Points on a hilly landscape, in no order, each with its height.
From any point a ball rolls to the lowest of the 2 points nearest to it. It stops when none of these is lower. Distance is the straight distance between rows; heights are no part of it.
galom (h 5.00): [160 110 131 114  86 152 132 160 122 185 187 112  96 188 123  87 107 122
 180 122 135 130 205 166 145 163  99]
fak (h 3.72): [171 185 166  77  88 132 106 161 150 111 150  96 126 188  67 121  84 132
 213 124 117 110 153 162 138 155 140]
kamu (h 0.54): [130 137 131 132 105 154 130 145 144 106 125 167 103 170  46 134 147  83
 146 118 121 128 192 156 107 198 151]
mevif (h 3.92): [ 79 145 140  85 148  70 147 133 152 160 128 136 132 111  96 121  97 137
 163 145 139 108 145 104 120 120 147]
vove (h 2.37): [116 131 106 125 156 113 123 160 166 123  97 184 103 100  67 137  99 118
 178 101 145 104 183 113 140 160 134]
dodad (h 2.49): [ 54 134 130 146 134 120 127  79 106 121 122 126 172 110 142 154 116 131
  92 136 121 157 106 102 117  86 155]
kibi (h 4.00): [ 87 194 182  75 114  52 132 140 130 136 122 129 145 138 102 115 127 128
 151 193 125 116  91 134  99 115 169]
mago (h 3.81): [182 135  95 137 150 122 136 111  88  99 129  57 102  94 174 153 125 166
 128 106 129  93 101 106 187  98  74]
lomef (h 2.94): [183 155  94 149 170 140  91 115 107 100  67 124  97  64 170 155 153 146
 109  90 121 132 104 115 174 118  91]
Zin (h 6.67): [136  82 101 136 168 100 148 128 119 171 161  84 120 101 163 142  70 135
 160  92 160  77 157 113 143 115  86]
komu (h 7.03): [106  63  92 163 186  78 134 131 113 164 149 102 143  81 167 157  82 107
 142  88 170  93 157 103 133 101  99]
Fad (h 3.87): [169  89 109 135 154 157 136 152 135 147 135 171  99 124 136 109 150 108
 112  95 143 126 170 146 103 186 107]
rafes (h 5.62): [124 188 144 110 126 106  98 146 145  79  71 140 115 130  73 150 111 149
 169 130 103 133 112 112 141 107 154]
raz (h 7.52): [ 98  88 113 137 174 106 151 141 162 156 121 153 127  66 164 134 117 133
 128 136 161 113 115  91 131 105 110]
nenob (h 5.30): [152 183 151 110 111 129  92 149 139  70  90 106 117 157  89 148 120 156
 164 136  88 127  83 121 139 110 130]
pebi (h 6.84): [182 122 157 141  88 154 115 163 184 111 136 157 120 145 138  95 168 140
 114 182 115 142  85 164 115 137 138]
digok (h 5.64): [166  97 116 139 134 165 137 126  95 148 168 129 108 179  91 125 129  96
 137  74 130 111 209 167 105 205 106]
bop (h 7.30): [ 76  86 101 156 188  76 127 133 139 157 122 131 150  65 159 159  87 113
 139 102 159 110 139  93 137  88 110]
lar (h 2.13): [163 156 133 119 100 157 112 165 148  78 120 144  96 185  41 142 122  99
 178 109 120 121 175 159 120 186 146]
Telu (h 3.68): [ 60 110 151 137 130 120 160 111 126 172 149 146 150 141  49 145 120  62
 142  90 129 115 216 128 117 183 156]
dup (h 4.65): [ 61 128 134 154 133 118 116  89  99 149 133 134 158 141  62 166  97  96
 138  82 125 125 192 130 125 155 159]
fal (h 6.92): [156 118 171 138  79 170 114 136 159 102 145 155 141 176 124 108 180 115
  97 184 111 151  83 157  98 156 152]
Giri (h 6.87): [164 120 126 120 131 125 140 163 173 148 121 126  79  99 158 102 144 161
 150 152 144 116 106 127 155 107 103]
dof (h 6.80): [153 130 129 106  82 131 146 119 106 126 173  42 134 160 181 119 113 162
 133 157 113 116  91 134 145  72  90]
Tize (h 4.24): [202 100 112 125 135 168 137 147 118 138 146 123  94 139 173 103 155 126
 104 102 131 126 138 151 110 160  92]
tenul (h 4.64): [214 139 113 128 120 177 107 144  98  70 108  95 112 139 175 125 179 138
  84 117  97 142  66 139 144 132  91]
fosi (h 6.70): [155 126 135 124 115 128 134 165 181 123 115 155  97 123 120 106 152 148
 140 156 128 125 110 141 126 130 131]
lelok (h 6.27): [110 146 141 117 141  75 135 156 189 112  77 176 120  80 112 111 147 158
 144 179 124 125  95 104 130 101 174]
nifuz (h 7.24): [ 96 106 138 147 141 148 130 121 144 115 112 185 141 115 136 128 153 120
  83 153 143 163 105 111 111 125 159]
muz (h 5.39): [132  90 115 164 145 152 133 108  79 149 159 131 134 160 104 142 130  92
 118  74 126 126 193 148 104 192 116]
kidel (h 6.56): [118 117 123 114 126 117 159 112 111 136 163  67 132 133 162 133 104 158
 125 142 130 116 109 110 133  80 108]
reb (h 5.89): [ 60 104 138 128 146  82 146  96 101 178 174  78 162 128 107 151  74 124
 135 111 142 102 162 103 121 125 143]
Vode (h 5.60): [185 108 123 130 109 180 131 136  97 140 172 110 105 198 116 105 147 108
 124  96 118 127 172 181 103 193  97]
durup (h 4.49): [141 160  74 151 106 131 104  71  63  83  79  78 146 114 140 164 101 171
 114  82 108 123  79 136 177  84 121]
Zev (h 7.02): [130 101 162 150 107 179 124 129 143 101 134 183 140 164 110 109 193  96
  70 163 132 168 114 148 100 165 169]
sovif (h 4.37): [141 180 167  78  94 105 112 153 150 122 137 112 123 175  73 119 103 131
 188 149 116 113 137 148 119 139 144]
Tor (h 4.77): [115 202 186  66  92  61 123 146 123 161 149 110 141 159 100 100  96 128
 185 181 131 110 122 150 119 122 152]
zeme (h 5.99): [100 169 144 117 133  92 115 137 157  94  68 166 127  98 107 141 133 149
 137 159 111 148  91 102 125  94 168]
lelet (h 2.53): [ 71 155 173 110 110 112 131 112 124 121 129 135 162 153  98 133 157 110
 106 170 106 161 104 120  98 123 177]
Fazev (h 3.93): [107 134  82 172 120 155 101  57  82 106  93 135 170 118 147 152 123 130
  75  85 120 145 107 154 119 107 132]
nurul (h 2.61): [199 140  92 146 164 157  88 118 110 104  64 149 108  73 174 140 161 122
  91  70 110 143 126 125 143 141 106]
livim (h 2.99): [187 127  97 151 165 152  89 133 123 113  69 185 105  82 147 135 151 107
 100  61 119 145 161 136 123 166 115]
temim (h 4.58): [169  93 107 123 122 147 144 155 131 191 171 127  91 148 154  87 108 128
 161 105 152 115 192 153 136 158  84]
Tof (h 3.21): [107 103 112 109 116 104 151 161 179 206 159 164 118 110 129  63 118 132
 172 146 160 113 187 125 137 145 122]
zeve (h 5.04): [162 172 129 129 112 144 102 138 114  64  96  81 115 149 120 149 135 162
 143 129  90 131  63 123 157 100 105]
vob (h 4.32): [105  90 132 129 129 156 160  94 110 124 169 107 160 135 190 120 142 125
  70 163 150 140  88 104 119  91 128]
num (h 7.35): [112  99 125 143 157 134 139 137 154 128 109 173 125  84 160 124 143 130
  95 146 150 139 101 101 124 115 136]
Gor (h 5.16): [ 98 153 145  75 147  71 148 127 126 162 146  78 132 117 113 121  62 152
 173 135 143  97 132 106 139  92 133]
lefi (h 2.69): [ 67 165 129 154 106 152 103  76 118 104  86 172 154 144  70 160 144 104
 106 112 108 163 152 152 107 126 166]
pevaf (h 6.07): [126 120 125 102 145  98 151 127 125 167 161  60 123 113 142 128  52 165
 179 111 151  84 150 108 158  97 108]
keviz (h 6.49): [142 133 140 125 132  92 142 169 211 128  97 174 116  85 125  83 156 163
 144 188 130 115 102 129 139 110 164]
Duda (h 1.40): [ 63 158 159 134 109 127 120  96 125 110 103 168 159 139  83 149 157 102
 103 146 108 175 126 126 103 124 188]
Sali (h 3.33): [ 77 180 184  89 115  73 133 123 119 123 125 122 163 142 115 125 145 124
 118 194 114 145  72 120  88 104 176]
zel (h 3.46): [105 148 107 162 128 156  99  99 105 100  87 163 132 129 110 155 129 127
 102  95 117 154 139 146 113 125 136]
gegig (h 5.33): [ 43  96 127 157 157  87 124  97 107 175 145 120 172 113 102 163  87  95
 132  92 140 123 177 111 122 129 147]
naru (h 2.28): [123  93  99 127 137 113 147 168 192 171 134 188 109  93 116  84 134 128
 156 131 161  99 175 130 128 159 123]
lila (h 0.72): [ 43 119 145 115 156  90 147 108 137 152 132 147 162  97 137 138 118 123
 107 158 138 145 112  86 110  99 159]
rabot (h 2.39): [ 93 124 139 126 110 137 155 131 145 144 140 159 121 155  32 130 137  61
 158 109 129 117 217 140 116 201 157]
tus (h 4.01): [134 110 150 118  97 164 143 113 130 112 162 102 154 158 186 106 155 132
  84 187 133 146  58 122 119  88 124]
rupa (h 6.97): [159 142 155 103  82 121 134 144 150 135 148  80 119 132 184 105 132 160
 145 186 115 133  73 126 145  71 101]
vavu (h 2.68): [ 45 124 145 103 150  74 156 120 146 173 142 151 154 101 102 125 114 109
 134 149 142 122 147  99 107 127 155]
serim (h 3.30): [182 154 102 136 173 129 113 129 123  98  91  94  79  72 168 157 151 165
 130 123 134 116  91 103 193 109  80]
zor (h 4.83): [119  88 110 164 153 162 131  93  84 126 142 143 156 124 171 137 139 102
  67 107 141 150 124 122 106 138 125]
pagu (h 5.13): [110  87 114 176 155 149 121 101  86 150 145 155 151 130 128 145 137  81
  94  79 135 145 175 140 100 173 124]
Suku (h 4.05): [127  86 112 117 120 122 156 152 143 212 180 126 108 124 170  86  95 134
 169 132 158 119 188 129 146 131  89]
bav (h 4.20): [126 147  76 161 118 144 107  69  70  92  91 109 158 101 163 157 117 151
  84  87 114 134  89 139 149  86 119]
vul (h 3.45): [175  93  97 150 172 144 108 145 122 133 109 189 106 100 138 127 142  88
 108  65 131 130 182 137 103 192 114]
Fiz (h 0.84): [142 113 102 129 158 118 134 174 176 137  99 181  91  90 102 117 126 136
 161 112 148  96 161 120 143 158 118]
Pifi (h 4.59): [129  83 123 142 142 176 142  93  93 106 146 140 155 127 201 117 147 108
  38 144 150 148  87 104 120 115 127]
tad (h 7.05): [157 141 143 101 104 104 137 157 168 152 129  94  97 104 175  96 128 169
 168 180 134 125  92 120 166  77 104]
vok (h 3.26): [ 80 145 133 123 116 122 135  95  99  94 133  94 168 139 148 145 127 146
  89 158 105 155  71 101 121  73 150]
tib (h 7.12): [121 124 137 155 117 174 106 123 130  90 102 194 137 138 118 126 175 111
  70 140 130 177 111 138 105 147 163]
Zov (h 6.26): [ 81 104 126 126 132 107 155  98 105 157 175  75 152 138 136 145  97 141
 121 127 132 113 139 109 117 110 128]
bupuf (h 5.35): [172 130 149 119  65 171 116 149 130 148 181 104 108 215  93 105 128 108
 166 122 113 128 177 186 125 177 108]
Keli (h 3.73): [124 142 149 116 102 137 131 116 130  89 136  96 161 150 165 128 148 146
  98 183 108 150  43 112 115  79 136]
Fela (h 4.88): [160 166 103 135 109 136 106 115  72  62 101  54 130 149 121 158 109 174
 137 101  93 122  69 123 184  93 113]
pok (h 4.82): [178 142 129 127 109 157 119 146 123  85 120  87 108 147 154 130 154 156
 119 142 103 130  62 133 142 108  93]
Rur (h 4.48): [238 126 110 120 132 174 121 146 108 100 123  90  91 131 182 110 175 136
  98  99 107 128 104 145 138 148  81]

Call two points neighbours if one is among the 2 nearest of the other. Go from one point of each pair to the other, from neighbour to neighbour, staying as low as possible. Name the highest point that can't be avoided.
lila, Fiz | digok
lila, fosi | raz
Duda, nurul | zeve
Duda, kamu | Tor

For each start below, name the point where the ball stops.
pevaf | lila
Tor | Duda
durup | Duda
tenul | nurul
digok | lila
reb | kamu
Vode | Fiz
tus | lila
keviz | nurul

Write out the way that a ball takes from each point below.
rupa | dof kidel Zov reb gegig dup Telu rabot kamu
zeve | pok tenul Rur Tize Fad vul livim nurul
Fela | durup bav Fazev zel lefi Duda
